Each scene shows the same named points in several views. A view is turned or mirrored, and shifted as a whole, has a little noise and may leave points out.
(in the rows, 128 means zero)

Scene 1
View 1
k_787: [168 119 148 123 144 121 128 107 107 112 102 113 157 140 124 115 117 188
 122 172  54 139 144 160 147 143  87 144 139 116 123 104 101]
k_498: [146 137 155 113 146  88 103 105 106  98  87 152 135 115 132 116 113 221
 101 145  52 120 156 153 147 156  90 138 114 141 125 105  84]
k_547: [189  86 174 149 145 121  90 119 115  66 125 119 159 170 145 139 105 178
 104 176  81 152 105 184 146 134  25 163 178  90 100  86 111]
k_235: [146 137 157 114 147  84  97 104 105  94  86 161 127 111 135 118 116 225
  98 141  54 121 153 154 149 159  87 138 113 145 126 102  81]
k_206: [157 100 162 130 127 140 139 117 129  89 127 134 149 175 122 122 104 163
 142 167  84 123 123 172 151 114  59 154 134  98 107  93 123]
k_580: [119 133 158 107 121 132 163 110 128 102 104 172 114 146 115 104 109 187
 157 138  77  89 147 158 153 118 104 141  84 136 121  96 109]
k_487: [122 146 167 113 132  97 128 106 111  87  80 194  94 117 131 107 114 226
 118 129  68  99 144 163 152 144 104 137  89 151 127  93  84]
k_9: [132 136 137  99 133 121 144 106 121 119 103 139 151 135 114 109 112 190
 139 149  55 105 173 141 151 136 106 135  90 137 129 113 105]
k_812: [149 115 156 116 139 105 101 112 122  87 114 145 149 148 131 127 106 196
 114 150  70 120 145 158 150 139  61 149 124 123 114 101 103]
k_318: [150 104 126 100 133 152 147 113 144 129 145  86 207 179  99 124 103 143
 161 174  64 118 173 136 149 113  74 146 112  99 116 123 138]
k_411: [130 123 130  90 140 111 103 107 139 108 127 130 186 147 114 129 102 185
 127 142  58 107 185 128 147 138  69 141  94 130 121 122 114]
k_278: [125 131 129  91 131 130 148 106 134 124 117 131 167 149 106 111 107 177
 150 149  58 100 180 135 151 126 100 137  84 131 126 120 116]
k_864: [119 129 137  92 129 126 139 110 138 113 122 140 162 151 109 117 103 177
 149 143  65  94 175 136 151 122  89 138  82 131 122 115 116]
k_422: [121 123 153 101 135  97  90 113 143  74 125 172 148 149 129 133  98 201
 118 126  77  96 160 145 148 132  51 149  93 133 112 105 109]
k_986: [113 117 161 110 102 170 207 119 144 104 127 167 116 183 103 100 103 149
 196 152  97  81 133 169 158  83 101 147  78 111 113  91 135]
k_122: [142 110 171 127 125 126 130 117 128  77 116 166 123 162 130 120 103 183
 136 150  87 109 122 173 152 116  62 153 117 114 108  88 115]
View 2
k_9: [105 182 109 147 129 143 142 166 137 103  96 134 119 119 108 153  82  94
 125 106 157 154 136 139 145 106 136 123 146 144 132 113 165]
k_411: [ 94 148 123 157 110 144 126 178 147  89 109 154 109 133  98 140  78  78
 131 111 154 174  95 139 132 107 148 133 130 151 128 111 129]
k_498: [ 65 181 106 135 140 158 139 172 137 129  73 144 118 133  97 148  74  86
 141 116 168 176 143 135 159 134 136 103 138 162 158  95 167]
k_864: [112 164 116 158 122 143 127 168 142  88 119 143 110 115 112 146  92  93
 112  98 153 151 110 135 126 100 147 136 138 137 116 123 151]
k_547: [ 85 117 165 101 136 179 102 172 124 162  86 207 150 171 122 120  56  65
 175  89 144 140 137  91 178 153 145  90  98  84 151 105 123]
k_812: [ 79 149 127 135 136 164 117 171 134 130  93 166 121 142 108 134  77  79
 140 100 159 161 126 119 152 136 147 112 122 131 143 106 146]
k_986: [151 170 123 152 156 154 103 144 128 105 146 139 130  93 149 148 118 122
  79  59 145  90 132 104 119  98 148 140 136  77  91 152 182]
k_422: [ 59 149 114 156 142 167  99 172 141 120 107 158 102 130  99 127  95  85
 115  96 165 172 101 119 128 142 160 122 120 149 137 105 148]
k_278: [123 170 118 156 116 137 137 169 142  83 114 137 116 114 112 152  85  95
 118 100 150 149 117 141 131  90 141 136 142 136 117 124 152]
k_122: [ 92 152 129 133 157 172 100 160 128 139 109 165 128 128 125 132  97  96
 119  78 155 128 135  99 144 141 151 112 119 104 129 120 162]
k_318: [154 131 154 143  90 132 132 174 141  76 127 169 133 131 124 144  67  80
 140  95 131 131 101 132 139  74 143 141 127  93 103 135 112]
k_235: [ 59 183 103 134 146 161 137 171 135 135  72 143 115 134  93 147  78  86
 143 114 171 177 146 134 161 142 139 101 138 166 160  93 170]
k_206: [116 138 148 122 138 162 107 161 128 131 112 177 140 135 131 131  79  89
 136  79 143 120 132 102 152 124 147 113 116  83 123 127 143]
k_487: [ 61 202  87 145 172 167 126 157 133 139  83 125 110 112 106 150 103 106
 108 100 177 159 155 126 144 143 142 107 147 161 150 101 200]
View 3
k_498: [148  73 171 152 110  70 113 145  89 112 144 109 127  53 151 135 131 128
 146 134 134 156 138 158 145  98 121 168 128  99 134 119 147]
k_9: [125 107 154 132 119  77 111 159  92 121 148 102 132  92 147 126 145 127
 125 138 135 157 147 162 165 121 127 147 153  86 139 145 141]
k_487: [150  89 165 134 111  69 101 119 100  92 145 115 128  52 153 141 153 141
 147 106 105 119 149 157 188  87  77 174 129 109 146 121 129]
k_986: [119 172 126  94 108 117 105 146 110 113 162 111 154 163 140 113 207 140
  87 135 108  99 126 135 194 136 112 111 161  92 154 175  99]
k_235: [152  70 175 153 108  71 111 140  88 109 142 111 127  46 151 135 130 130
 149 132 131 152 140 156 148  90 115 172 126 102 135 114 147]
k_422: [146  90 179 135 108 101 104 114  98 112 117  95 128  91 137 121 151 125
 101 154 104 145 110 147 135  73 132 163 140  68 132 125 125]
k_812: [153  87 168 147  95 100 116 144  92 118 141 111 137  87 143 124 148 127
 125 156 130 149 111 139 122  95 142 150 122  95 133 121 134]
k_864: [117 120 157 123 121  93 106 149  98 124 134  90 132 117 137 115 153 123
 100 152 126 158 137 161 160 116 140 142 167  67 134 154 129]
k_580: [128 130 147 116 115  90 103 138 103 110 150 107 140 110 145 126 174 136
 115 126 110 122 141 151 185 114 103 143 152  93 148 152 121]
k_318: [113 135 143 129 106 113 124 189  89 147 151  99 143 153 133 101 157 117
  90 187 157 174 113 145 121 147 186 107 160  70 132 164 132]
k_122: [155 114 154 131  90 115 111 131 100 110 148 119 147 108 142 123 177 136
 112 147 114 115 102 126 142  98 123 134 121 103 142 128 112]
k_411: [125  95 173 135 119  94 111 150  92 132 122  89 125 105 137 114 136 116
 102 168 132 178 124 160 130 104 159 153 160  58 127 143 140]
k_547: [184  84 159 162  58 127 131 158  83 120 159 133 158  94 144 117 161 128
 131 181 149 132  67 103  76 101 167 120  80 126 137 103 128]
k_206: [150 122 146 134  83 122 121 157  94 121 160 120 155 125 142 114 177 133
 110 164 136 127  95 119 124 118 147 115 119 108 141 137 117]
k_787: [144  97 151 150  95  89 125 179  83 126 164 118 142  88 148 123 141 127
 139 155 158 156 125 142 130 130 149 133 125 110 136 132 147]
k_278: [111 119 152 123 124  87 110 161  96 127 141  93 131 116 141 117 150 122
 107 151 136 163 146 166 162 127 142 140 170  69 137 160 137]
View 4
k_422: [112  94 123 166 122 152 133 118 119 137 123  85 103 103 129 126 122 160
 114 142 124 101 134 140  97 119  81 138  87 133  65 106 149]
k_235: [112  98 139 137 121 147 106 125 114 173 110  45 108 141 139 148 131 191
 141 135 128 143 144 148  99 137  63 145  83 140  89  79 121]
k_580: [115  97 126  93 116 138 139 125 113 127  99  96 152 136 117 130 125 122
 110 153 127 137 128 167 117 109  66 119  97 153  96 112 150]
k_411: [106 103 132 161 129 152 112 102 128 139 127 110 113  90 126 132 133 152
 113 135 129 130 113 145  95 165  73 130  84 125  84 108 136]
k_498: [111  96 139 136 123 145 102 120 115 172 113  51 111 135 140 148 133 189
 140 134 127 148 141 148 100 152  60 141  81 135  90  79 120]
k_487: [118  84 128 104 118 134 125 127 108 161 101  40 135 147 136 142 115 169
 136 155 121 137 159 164 113 106  61 127  84 147  77  83 139]
k_278: [108 107 135 118 125 143 113 103 127 128 116 128 146 104 119 133 139 123
 107 142 132 155 103 161 108 165  67 118  93 135 102 114 138]
k_812: [113 115 135 155 117 161 120 130 117 143 112  86  94 129 128 133 140 168
 121 124 133 122 119 139  93 124  79 156  95 145 100 103 132]
k_206: [115 133 133 139 107 172 135 146 115 113  99 123 102 142 115 125 153 133
 100 115 142 120  95 141  97  99  89 160 113 165 128 126 139]
k_547: [116 147 145 186 103 192 124 163 115 130  99  96  49 159 125 130 165 178
 112  88 149 103  96 115  78  93  97 200 116 169 137 115 123]
k_122: [117 115 126 133 108 161 144 143 112 123  98  94 109 143 120 126 136 142
 108 129 133 108 119 146 102  84  86 152 106 161 104 117 146]
k_787: [111 129 147 134 115 163 104 132 121 148 103  98 106 147 126 143 158 160
 122 110 143 156 102 143  95 148  71 158 102 152 133 101 115]
k_986: [115 108 118  77 106 145 161 132 114  89  92 144 169 135 100 118 131  73
  85 151 134 126 104 175 126  83  78 116 116 170 116 143 169]
k_864: [108 101 129 129 126 144 122 106 126 125 120 121 139 101 119 129 133 125
 106 144 131 140 110 158 107 152  70 120  92 135  94 115 146]
k_318: [106 134 139 147 122 165 116 110 135 104 119 176 122  96 108 124 164 106
  86 114 148 149  62 147  96 174  83 141 107 143 135 137 136]
k_9: [112 105 138 116 123 141 111 111 121 145 110  95 138 125 125 141 137 145
 120 139 133 157 119 161 108 154  62 126  90 140 103 101 131]
View 5
k_411: [135 128 128 120 150 110 148 123  86 138 128 136 132 115 174 127 174 168
 122 162 106 130 132 156 108 131 167 139 139  99 119 147 119]
k_580: [137 129 120  83 106 107 118  95 152 159 117 136 127  96 132 143 136 169
 123 157 153 113 122 154 147 125 138 107 124  92 127 123 129]
k_318: [ 75 130 131 161 127 107 158 152 108 152 120 144 123  98 169 106 166 153
 140 129 156 143 124 154 123 104 179 165 160 110 132 172 113]
k_206: [ 71 142 121 116 128 126 148 126 141 131 126 145 112 120 134 114 151 140
 114 148 173 120 103 134 112 132 129 144 114 101 162 144 136]
k_278: [131 124 129 116 124 109 136 122 112 161 117 132 136  90 160 135 156 167
 132 147 130 131 135 156 138 113 164 125 148 100 112 142 117]
k_986: [102 128 114 104  77  86 119  95 196 165 112 156 111  88 128 127 126 173
 150 139 200 113 101 174 166 107 151 132 134 101 141 146 135]
k_498: [144 137 129  78 154 144 139 114  86 145 129 113 141 112 141 148 158 147
  90 173 102 121 139 116 106 149 121  95 111  88 123 109 120]
k_9: [136 129 130  98 130 123 132 119 108 161 119 123 140  91 148 145 153 158
 115 154 124 127 138 139 132 124 144 109 132  94 115 124 115]
k_864: [136 124 125 112 123 103 135 114 118 152 120 138 131  98 161 131 157 172
 131 154 128 125 131 164 131 120 164 129 140  99 116 144 120]
k_235: [153 136 126  74 157 139 136 105  87 137 129 117 141 117 145 148 160 152
  88 178  97 116 138 121 104 153 120  95 108  86 123 107 125]
k_787: [ 89 139 134 112 144 147 151 143  96 147 125 121 133 101 138 131 157 130
 100 146 140 135 132 106 112 129 127 117 122  98 135 126 115]
k_122: [104 140 114  89 127 122 139 103 148 127 128 141 115 126 129 125 146 154
 110 163 162 109 105 142 114 146 122 127 107  94 160 130 143]
k_422: [148 133 116  89 147 108 138  93 112 117 134 140 122 137 157 129 167 172
 113 182 111 107 119 160  99 156 142 130 112  92 141 135 142]
k_812: [113 138 121  97 152 133 147 119 104 125 131 132 124 126 146 128 161 148
  99 167 129 120 121 129  99 148 129 125 111  93 144 129 131]
View 6
k_787: [145 111 123 126 115 134 172 112 146 107 133  97 139  45 100 108 125 152
 173 143 108 133 182 156  94 110 105  95  84 132 140 114 173]
k_278: [120 132 132 126 132 135 156 146 139 109 111  97 112  63 141 144 164 152
 156 126 140 118 154 144  82 110 145  96 109 112 146 102 197]
k_498: [113 105 140 118 117 116 188 126 160 118 146 112 103  80 129  95  92 151
 167 158 124 160 191 145  89 124 115 117  79 125 125 124 161]
k_580: [123  91 112 143 124 112 157 160 129 128 131 107  94 113 126 123 147 145
 145 126 125 105 138 138  92 102 139 131  90 121 128  93 164]
k_864: [115 124 131 125 135 131 157 148 136 114 117 103 108  82 143 142 161 151
 147 130 143 124 153 141  84 110 143 104 108 117 137  99 184]
k_9: [119 115 130 130 123 119 171 146 145 118 130 101  98  72 131 117 127 149
 165 134 129 126 166 142  86 112 136 111  95 114 138 112 183]
k_986: [144  86  89 160 131 122 128 169 102 125 114  99 116 117 110 153 200 145
 134 103 121  62 108 141 101  83 143 127 100 127 135  68 165]
k_235: [113 101 139 118 116 114 192 125 162 123 149 114  97  87 130  91  86 150
 166 161 124 166 192 144  89 127 113 122  77 128 119 122 156]
k_547: [163  89 111 116 116 161 157  63 131  90 131 111 196  64  80 117 146 155
 151 157  99 166 194 170 107 117  62  92  66 177 119 104 119]
k_812: [125 101 131 116 123 138 172 106 147 109 135 117 132  88 124 115 124 154
 150 158 128 164 186 151  92 122 103 110  83 143 120 111 143]
k_206: [154  91 105 134 122 145 145 109 119 106 122 104 160  79  96 135 172 152
 146 132 111 121 158 159 104 101 100 103  84 152 128  90 145]
k_487: [110  81 126 136 118  96 184 153 151 135 152 117  76 125 131  93  94 147
 154 153 126 141 166 137  93 117 128 146  74 123 114 110 148]
k_318: [143 143 123 123 135 160 139 120 124  93  99  88 158  28 120 163 199 154
 155 115 132 111 155 156  88 103 130  72 118 127 156  96 199]
k_122: [139  81 108 134 125 134 153 118 125 115 130 114 138 113 109 125 155 151
 139 142 118 131 156 151 100 107 105 120  79 150 118  90 131]
k_422: [105 103 137 112 134 136 163 120 143 113 127 124 116 118 151 135 145 155
 130 155 150 170 173 141  86 129 122 114  94 139 114 103 140]

Which points are out of place in each view (at most two, in the order of its rows)? Write - if all are in place.
view 1 -> k_9
view 2 -> -
view 3 -> k_487
view 4 -> k_411, k_498
view 5 -> k_235
view 6 -> k_278, k_812

Scene 2
View 1
k_757: [ 96 111 107 111 108 106 164 108  81 141 145 145 141 141 127 131 129 181
 147 157 138 160 111  99 124 140 147  87 138 138 135 118 118]
k_412: [ 50  83 141  99  91 117 164  94  82 180 108 157 124 140 125 134 149 174
 146 155 149 133 122 103 126 111 149  57 129 166 145 147 154]
k_798: [134  96 113  51  92 112 167  69  84 115 148 172 110 189 129 185 142 179
 120 170 126 145  98 118  70 125 176  84  90 202 130 153 116]
k_245: [ 98 131 118 122 105  93 158 121  72 154 141 164 149 159 104 141 131 184
 146 144 120 185  89 103 103 138 164  75 146 131 137 110 115]
k_967: [ 96 109 118 101 102 107 163 100  80 147 138 157 136 155 121 143 134 180
 140 155 132 157 104 105 110 135 157  78 128 152 135 127 122]
k_842: [ 73  96  75 159 131 118 142 138  77 159 180 114 162  86 116  91 111 186
 207 161 159 193 124  80 187 143 118 109 179  93 143  78 108]
k_899: [123 145  92 132 120  92 158 129  77 127 166 147 163 146 114 128 114 188
 149 148 119 196  90  98 119 161 153  99 154 104 128  89  91]
k_733: [ 53  60 116  89 100 131 173  79  95 158 120 129 118 111 160 112 141 169
 145 173 173 102 151  96 159 121 123  75 120 162 140 148 157]
k_259: [ 46 134 162 120  90  92 193 113  89 182  65 155 149 138 145  98 144 171
  94 134 134 114 119 102 126 143 145  41 140 120 137 135 157]
k_104: [ 88 112 117 104 105 105 179 101  92 143 121 143 136 137 148 118 131 177
 123 157 140 130 119 101 130 148 141  78 130 135 132 129 130]
k_89: [117 121  97  94 114 104 187  94  97 110 135 132 142 134 163 113 121 179
 109 162 140 126 123 101 128 169 138  96 121 128 123 120 112]
k_732: [ 62 115 134 126 101 103 167 117  80 174 114 153 147 133 121 115 138 176
 142 145 137 155 112  98 133 132 146  63 149 129 141 120 137]
k_659: [ 83 122  96 150 121 102 153 135  74 156 157 137 163 116 112 106 118 184
 173 148 139 189 107  90 150 150 138  93 168  97 138  88 107]
k_932: [ 97  89  86  98 116 121 177  91  97 120 149 118 134 111 170 108 122 177
 136 173 161 121 141  94 158 156 122 103 125 134 128 122 121]
k_440: [ 95  96 101 103 108 115 157 100  82 142 151 144 134 140 129 136 129 179
 154 163 145 159 115 101 128 135 146  91 131 149 136 122 120]
k_590: [105 101  61 123 136 117 179 108 100 105 165  90 154  82 181  72 104 180
 148 176 167 129 149  81 190 181 102 124 148  90 124  93 107]
k_184: [109 135 103 122 113  96 171 118  85 133 142 146 156 142 132 119 120 184
 131 150 127 166 104 101 123 161 146  89 144 116 131 105 106]
k_936: [ 93  94 102  95 109 115 173  93  91 134 140 137 132 133 145 125 129 178
 139 167 149 135 125 100 133 142 137  90 124 147 133 126 126]
k_698: [109  83  69 104 122 125 163  95  90 115 177 119 137 113 150 117 117 181
 165 180 160 148 131  92 156 150 125 115 132 137 132 112 109]
View 2
k_89: [139 137 127 128  97 171 139 110 165 160  66  82 155 154  87 152 117 111
 113 134  95 112 139 116 138 139 147 127 138 146 155 128 144]
k_842: [128 119 169 142 144 202  99 141 101 162 128 103 157 142 144 191  94 113
 135 114  73 167 179 118 210  84 145 168 153 180 112  86 145]
k_798: [146 106 129 114  88 133 148 118 171 186 106 118 134 130  91 129 135 109
  89 167 122 134 114  84  99 180 150 110 118  54 220 135  98]
k_733: [115 115  93 106 111 153  96  82 152 167  90  83 164 153 104 125  92 108
  79  72 132 121 156 141 121 146 128 177 125 140 162  97  98]
k_412: [111  89 114 105 102 129 115  76 135 169 127 113 140 122  95 138 121  97
  65 107 126 122 160 114 115 155 134 159 137 122 148  99  83]
k_440: [133 110 142 126 113 161 121 117 136 172 119 110 144 133 111 156 114 109
 103 133 103 145 147 105 146 136 146 143 136 120 162 109 116]
k_590: [141 161 130 143 122 214 109 132 158 156  48  58 177 180 117 167  84 121
 144 100  79 129 154 143 185  98 143 153 138 198 135 110 173]
k_259: [104 100 111 109  81 125 140  48 139 146 101  99 132 119  54 151 141  87
  63 109 104  70 169 115 112 148 135 143 164 178  88 112 107]
k_732: [116  95 138 117 101 143 127  86 125 160 126 114 136 117  91 161 128  96
  83 123 100 116 167 105 139 135 140 145 155 151 114 106 109]
k_184: [137 120 154 135 100 166 148 117 140 159  98 104 137 132  90 173 131 105
 115 156  80 119 149  96 153 130 151 118 151 149 130 124 142]
k_659: [130 110 169 139 120 180 124 126 111 158 127 111 141 129 116 189 119 104
 123 139  71 145 169 100 185 104 149 142 158 166 109 104 139]
k_698: [143 137 138 134 122 191 112 138 153 171  83  83 164 160 125 154  94 121
 129 122  97 150 141 121 165 122 145 149 126 138 173 110 141]
k_932: [134 138 115 126 107 177 117 113 166 165  64  73 167 163 103 141 100 115
 112 108 106 123 143 132 140 136 140 144 128 148 167 115 136]
k_104: [128 119 123 121  96 153 134  95 150 161  88  94 145 139  84 149 123 104
  96 124 103 107 150 114 131 143 141 135 143 146 139 118 124]
k_967: [131 104 142 121  98 148 138 107 142 170 117 114 135 125  96 154 131 103
  94 148 104 127 143  94 131 148 146 128 142 114 157 117 113]
k_757: [132 112 145 125 105 159 132 113 138 168 111 108 140 132 101 161 123 106
 103 141  95 132 147 101 146 137 146 133 143 130 150 116 122]
View 3
k_89: [ 73 132  93 106 103 138 134 177 145 127 115 103 132  96 116 168 123 135
 166 127 149 124  97  88 141 109  95 134  75 112 159 143 168]
k_259: [ 98 102 125 147  49 165  60 172 158 116  74 110 121 128 131 156 117 156
 149 148 159 167 129  91 150  91 157 130 106 126 134 174 218]
k_245: [ 57 117 126 145  93 124  92 170 136 115  68 159 133 102 125 136  61 116
 120 143 133 137  85  65 166  96 113 127  66 133 160 126 153]
k_936: [ 79 119 111 101 105 147 111 165 132 134 101 117 128 100 123 160 109 132
 162 109 147 121  92  77 132 119 100 133  99 120 154 136 161]
k_184: [ 64 133 107 129  99 123 118 172 146 114  93 133 131 102 112 148  94 123
 140 138 142 134  92  76 169 101  96 126  47 129 157 142 168]
k_104: [ 81 117 111 118  89 150 103 170 142 126  95 114 129 108 123 161 111 137
 155 126 149 133 101  83 141 106 115 132  91 119 151 146 177]
k_659: [ 71 140 130 124 114 109  98 144 134 102  89 155 124 112  94 140  78 122
 137 105 138 140  83  56 185 123  72 115  29 163 140 158 182]
k_440: [ 73 115 126 108 113 136  97 157 120 128  90 142 130 102 123 150  81 125
 149 100 139 120  82  65 139 124  95 129  91 130 153 127 151]
k_967: [ 67 109 121 126  99 140  99 170 130 128  79 140 132 101 133 147  79 124
 139 129 139 125  90  75 140 103 117 132  95 120 158 121 151]
k_899: [ 50 141 107 137 111 103 128 169 143 108  93 154 135  96 105 141  71 111
 126 140 134 132  79  64 187 101  78 121  21 138 163 130 154]
k_798: [ 48  91 103 118 100 155 119 195 122 152  84 131 144  78 164 152  74 113
 142 148 135  96  81  87 102  89 137 145 140  78 187  74  99]
k_757: [ 69 121 119 121 104 132 103 165 132 122  89 138 130 103 120 148  85 126
 146 118 140 127  88  70 149 110 101 129  78 129 154 132 158]
k_590: [ 91 164  92  76 132 121 152 149 146 118 143  94 123 106  78 180 150 140
 190  77 159 124  91  79 162 145  39 123  34 145 139 181 197]
k_732: [ 83 109 136 136  82 144  68 157 135 115  74 140 124 119 123 145  85 136
 141 121 145 147 101  71 154 109 122 126  91 141 139 153 187]
k_733: [106 103 128  84 101 171  81 147 122 141 103 104 122 117 128 170 126 151
 184  72 154 124 102  80 103 139 109 133 146 123 136 154 184]
k_698: [ 76 137 108  82 137 128 135 153 124 131 120 122 130  97 104 166 109 126
 171  81 146 107  77  69 138 137  60 129  72 131 154 139 153]
k_412: [ 95  86 147 119  81 169  50 153 119 135  70 133 122 119 143 152  90 143
 155 100 148 138 103  73 116 118 142 133 148 124 139 140 176]
k_932: [ 87 134 102  86 116 143 128 161 137 131 121  98 128 101 109 172 130 138
 180  94 153 118  93  83 131 129  79 131  87 122 148 152 173]
View 4
k_899: [136 154 128 123 105 129 156  89 126 163 185  76  92 141 114 147  64 156
  61 172 157 197 128 136 156 161  92 131 174 113  98 138 110]
k_842: [175 133 107 134 107 195 117  72 171 155 174  50  62  79 115 109  64 162
  59 189 144 183 153  94 135 212  62 165 129 106 113 133 130]
k_732: [139 151 111 162 151 131 158 120 135 152 171  93  82 118 153 129  99 144
 101 142 160 172 164 123 135 167 124 137  99 138 109 145 152]
k_698: [176 141 112  97 138 180 153  78 151 149 151  99  57  88 117 104 110 158
  91 165 167 154 141 131 139 130  71 149 145  82  96 148 101]
k_659: [152 145 114 142 114 155 136  90 148 159 181  64  81 110 123 128  68 155
  66 174 151 189 147 112 144 193  89 145 137 120 108 137 129]
k_936: [151 151 116 118 154 147 172 104 129 151 155 116  68 114 137 121 119 147
 106 143 171 155 147 142 136 116 103 138 127 106  99 154 119]
k_245: [122 157 134 148 123 121 166 107 112 164 187  96  82 152 141 153  77 142
  85 156 149 186 145 140 141 146 112 139 140 132 102 145 138]
k_590: [202 138  79  89 143 184 138  81 178 142 137  68  80  51  98  82 116 171
  71 160 201 165 133 109 158 177  73 118 147  73 104 136  76]
k_932: [179 144  94 104 159 166 162  96 153 142 140 102  70  80 123  99 130 158
 100 144 190 151 144 129 143 132  93 129 127  89  98 148  99]
k_412: [140 149 117 161 168 142 173 123 127 150 160 122  62 117 169 125 124 134
 128 130 157 148 178 133 118 128 126 154  77 135 108 158 164]
k_440: [148 147 127 128 139 158 162  95 131 155 165 108  59 120 138 126 102 145
  99 155 151 161 154 136 130 129  94 156 123 111 100 153 133]
k_757: [143 152 119 131 139 140 164 102 128 156 167 101  73 124 137 130  99 148
  94 153 161 168 148 137 138 137 104 142 131 115 100 148 127]
k_733: [173 142  98 134 184 173 166 111 151 139 135 120  53  73 155  93 149 143
 131 130 176 131 174 126 118 125 108 150  74 107 109 158 140]
k_259: [138 160  87 173 181  98 170 151 133 147 156  95 107 110 163 124 128 140
 115 110 193 172 169 126 145 173 159 102  77 150 112 143 146]

Which points are out of place in each view (at most two, in the order of its rows)? Write - if all are in place.
view 1 -> k_89, k_440
view 2 -> k_798, k_932
view 3 -> k_412
view 4 -> k_936
